The views of a scene show one set of named points, each view turned or mirrored, shifted and resized as a whole, with a little noise and some points left out.
In the rows, 128 means zero.

Scene 1
View 1
K819: [117 153 119 132 122 137 133 153 128 124 144  82 120 115 171  95 199 129
 126 109 119 119 103  95]
K168: [ 82 139 105 144 121 123 131 158 139 101 112 121 137 124 181 112 139 134
 119 143 153 111 107 105]
K700: [ 64 117  95 140 138  95 119 142 159  89  57 164 172 102 198  79  77  95
 142 152 124 144  90  82]
K302: [ 88 156 104 128 112 158 120 152 117 114 138 109 129 158 173 147 153 159
 118 121 148 102 106 111]
K508: [139 135 133 142 140  95 148 153 154 122 126  77 120  54 177  24 218  83
 138 112  88 145  95  72]
K176: [ 99 136 114 147 125 108 140 159 148 103 115 108 131 100 181  84 163 116
 122 139 142 120 105  97]
K716: [ 93 134 114 163 114  95 157 177 158  89 122 102 117  96 180  93 173 127
 105 164 185  98 123 115]
K481: [ 85 149 101 117 126 155 107 136 118 118 114 128 151 150 180 129 125 138
 138 110 110 129  90  91]
K972: [101 138 116 163 112 102 156 178 154  95 131  93 111  97 177  94 187 131
 104 157 182  94 124 115]
K583: [ 78 141  96 109 136 151  94 123 119 121  95 144 166 147 186 117 101 122
 153 102  83 150  76  77]
K49: [107 132 119 145 132 102 141 156 153 105 109 104 133  83 182  62 170 102
 130 133 122 132 102  87]
K164: [ 95 133 112 147 127 106 139 158 150 101 109 113 134  95 181  79 156 114
 126 141 138 123 104  94]
K751: [101 140 114 138 126 122 133 153 140 110 118 108 134 107 180  90 161 118
 129 126 126 125 101  94]
K542: [102 149 114 139 119 133 135 157 134 112 135  97 123 123 174 111 177 139
 119 126 143 110 109 104]
K809: [ 92 131 110 141 132 107 132 151 151 103  95 123 146  97 187  76 140 107
 134 137 123 132  97  88]
K184: [109 147 116 125 129 140 121 142 126 125 128 100 135 120 175  92 174 121
 136 105  99 133  92  86]
K465: [ 90 137 108 150 119 112 142 165 146  97 117 110 129 110 180 101 156 131
 115 149 162 105 114 108]
View 2
K542: [135 135 129 169 100 138 124 113 161 115 129 130 114 128 146 110 147 115
 154 140 108 117 131 108]
K508: [123 145 155 170 154 131  95  62 113 137 108  79 121 149 171 139 105 153
 119  74 124 154 136 104]
K176: [135 136 131 177 113 146 114 115 154 125 111 130 114 155 167 122 128 123
 155 121 101 136 134  93]
K302: [154 131 114 154  80 132 129 137 176 103 141 150 109 118 128 105 156  96
 157 168 101  96 126 117]
K168: [146 131 119 173  95 146 120 141 170 117 116 153 109 153 161 117 138 108
 164 145  92 122 131  94]
K972: [104 138 139 202 103 159 139 103 172 125 116 129 127 140 172 101 157 126
 185 136 104 142 142  83]
K716: [110 138 137 206 103 163 136 112 174 126 108 136 123 150 180 103 151 124
 188 134 100 145 142  76]
K164: [139 136 130 176 115 146 110 120 152 127 106 133 111 162 173 124 123 123
 155 119  98 139 134  89]
K465: [132 134 127 185 101 151 125 125 170 122 113 143 114 152 168 112 142 115
 171 138  96 132 136  88]
K819: [136 139 135 157 113 128 118  94 146 117 134 110 118 117 139 117 140 124
 137 128 119 115 130 119]
K809: [153 133 124 169 117 143  99 131 150 127 101 138 104 171 174 134 110 120
 144 115  92 137 130  91]
K700: [182 126 106 166 113 152  83 177 156 128  80 171  87 212 195 149  86 107
 147 116  67 143 126  75]
K49: [136 138 135 174 126 143 103 107 142 129 105 119 114 161 174 131 116 132
 143 106 103 144 133  93]
K184: [159 135 127 144 116 122 101 110 139 115 127 120 106 134 140 130 122 118
 123 124 111 113 125 122]
K751: [146 133 126 165 112 138 109 117 151 121 117 130 110 149 158 125 125 119
 144 125 102 128 130 103]
View 3
K481: [ 73 114  75 160 140 157 115  78 146  92 113 129 196 149 117 104 149  82
 112 160  91 133  95 171]
K49: [115 109 139 138 154 132 134 172  95  94 114 124 153 134 136 121 116 140
 120 146 150 136 175 111]
K583: [ 86 130  79 179 140 140 151  67 156  77  82 146 213 154 103  93 192  65
 120 150  74 145 115 176]
K168: [ 76 116 127 140 136 168 116 100 112 117 139 107 179 129 121 111  91 133
  94 154 130 112 126 154]
K542: [ 79  92 105 126 153 165  78 137 112 105 147 109 156 139 144 122  85 125
 105 166 132 122 105 132]
K465: [ 82 111 140 132 140 167 111 121  97 124 146 102 163 121 127 116  72 149
  92 151 147 113 140 140]
K302: [ 54  96  74 136 142 186  66  81 133 113 154 105 176 143 134 114  93 103
  97 173 107 114  62 165]
K972: [ 84  96 150 113 146 174  86 156  80 129 167  90 140 118 143 128  39 173
  89 160 172 107 139 118]
K819: [ 97  78  83 126 165 148  70 171 115  85 137 118 142 152 156 128 107 114
 127 169 129 139 103 111]
K164: [101 116 141 138 147 146 131 144  98 106 125 115 166 129 127 115 103 144
 108 148 146 128 162 127]
K700: [ 99 163 170 174 122 138 216  74 114 109  81 132 217 118  80  89 155 131
  96 123 120 126 205 172]
K751: [ 97 105 117 139 151 147 117 142 110  97 123 119 164 139 134 117 116 123
 113 155 132 131 140 129]
K809: [109 127 147 149 146 136 160 139 104  99 104 127 176 128 116 111 128 136
 111 140 138 134 182 130]
K184: [101  93  83 145 162 136 101 150 127  77 114 132 161 156 140 117 142  95
 130 162 112 147 117 125]
K508: [151  86 128 130 184 100 121 252  88  65 101 139 125 150 159 132 136 136
 152 152 163 165 193  61]
View 4
K481: [142 165 179 153 138 101 124  79 134 150  73 188  65 189 138  70 186 128
  84 164 156  86 102 143]
K751: [109 156 151 157 183 118 120 110 149 154 110 120  81 163 140 101 143  96
  95 129 133 122 128 122]
K809: [ 85 143 156 155 177 135 146 114 146 160  96 119  70 142 173  76 132  96
 109 129 134 130 111 108]
K176: [ 93 162 148 162 189 119 124 120 154 163 112 101  88 151 149 110 144  91
 102 124 127 137 135 104]
K164: [ 87 157 147 161 190 123 134 121 154 161 108 103  84 145 159 100 138  93
 106 123 128 136 132 100]
K972: [ 89 206 136 183 203  87 109 133 179 170 128  65 121 152 131 154 174  88
 103 112 118 166 177  69]
K184: [141 138 148 148 178 128 102  97 137 144 110 145  72 184 111  99 131 102
  81 135 135  89 122 161]
K819: [142 158 136 159 196 110  85 106 151 146 127 119  91 188  91 135 139  93
  77 122 128 101 148 154]
K700: [ 49 138 183 146 145 142 195 107 136 169  57 148  48 114 238  19 150 115
 128 151 146 143  71  74]
K49: [ 87 137 138 153 201 142 128 124 149 157 119  94  78 141 151 100 110  82
 104 114 120 132 127 116]
K465: [ 92 192 152 174 181  94 126 119 165 167 109 101 101 155 149 118 178 101
 103 129 132 145 147  81]
K168: [109 188 162 168 161  90 123 106 157 161  93 134  91 168 146 104 189 113
  95 145 142 128 133  96]
K508: [ 99  91 107 141 241 182 103 134 143 142 152  67  72 141 120 118  39  57
  98  83 102 114 136 165]
K302: [154 212 170 175 147  62  98  87 155 156  90 162  99 206 106 122 221 128
  76 160 152 104 142 120]
K583: [128 142 194 138 123 121 149  73 121 148  56 210  43 177 168  31 172 131
  90 173 166  79  73 146]
K716: [ 76 204 137 184 200  89 123 134 177 175 121  66 117 141 149 141 176  89
 108 115 118 171 167  57]
View 5
K176: [109 136  97 143 121 111 114 121 122 116 179 105 147 124  88 153 114 110
  90 107 133 139  93 167]
K168: [113 111 106 160 129 122 114 101 146 107 159 128 151 116 106 136 110  98
  67 114 115 143  90 160]
K164: [102 145  96 142 124 110 116 119 122 112 186 101 146 120  92 151 116 104
  88 112 141 142  94 168]
K481: [146  76  62 146 169 118 103  73 181  83 153 131 160  98 125 138  84  99
  74 116 154 107  95 161]
K583: [130  90  34 137 196 113 105  59 192  62 176 118 163  82 135 135  79  78
  70 129 189  95  97 162]
K465: [109 126 115 161 113 120 117 118 129 119 163 121 149 125  96 142 118 106
  76 107 107 153  90 162]
K819: [159 102  80 131 124  97  94 122 134 130 154 110 155 133  76 170  97 150
 123  93 138 113  96 178]
K751: [124 125  84 139 132 106 108 114 135 110 175 103 151 119  93 154 105 114
  96 107 144 128  94 169]
K972: [113 134 138 163  86 116 115 139 106 143 157 118 146 143  77 151 129 126
  88  98  86 163  90 165]
K49: [114 150  84 128 124 100 111 128 116 117 191  91 147 127  80 164 114 117
 108 106 154 130  95 174]
K302: [160  58 104 172 133 125 102  90 169 114 118 153 162 116 112 138  91 123
  73  99  93 130  92 158]
K542: [146  99  99 150 121 111 104 114 138 124 147 125 153 127  89 154 103 131
  95  95 116 130  93 167]
K700: [ 51 162  76 147 168 124 134  83 145  64 220  95 146  86 134 119 116  35
  42 146 177 144  91 155]
K184: [152 105  60 127 148  98  98 105 149 107 167 104 156 117  91 165  91 129
 114 102 164 103  98 174]
K809: [ 97 148  82 137 140 110 117 110 130  96 196  96 147 110 100 148 112  90
  83 120 158 132  94 166]
K716: [ 99 141 139 164  88 120 122 137 104 136 166 116 142 138  80 145 130 113
  80 103  88 171  90 163]

Which points are out of place in each view (at most two, in the order of its rows)? Write none if all are in place.
view 1: none
view 2: none
view 3: K809
view 4: K168, K583
view 5: K49, K302
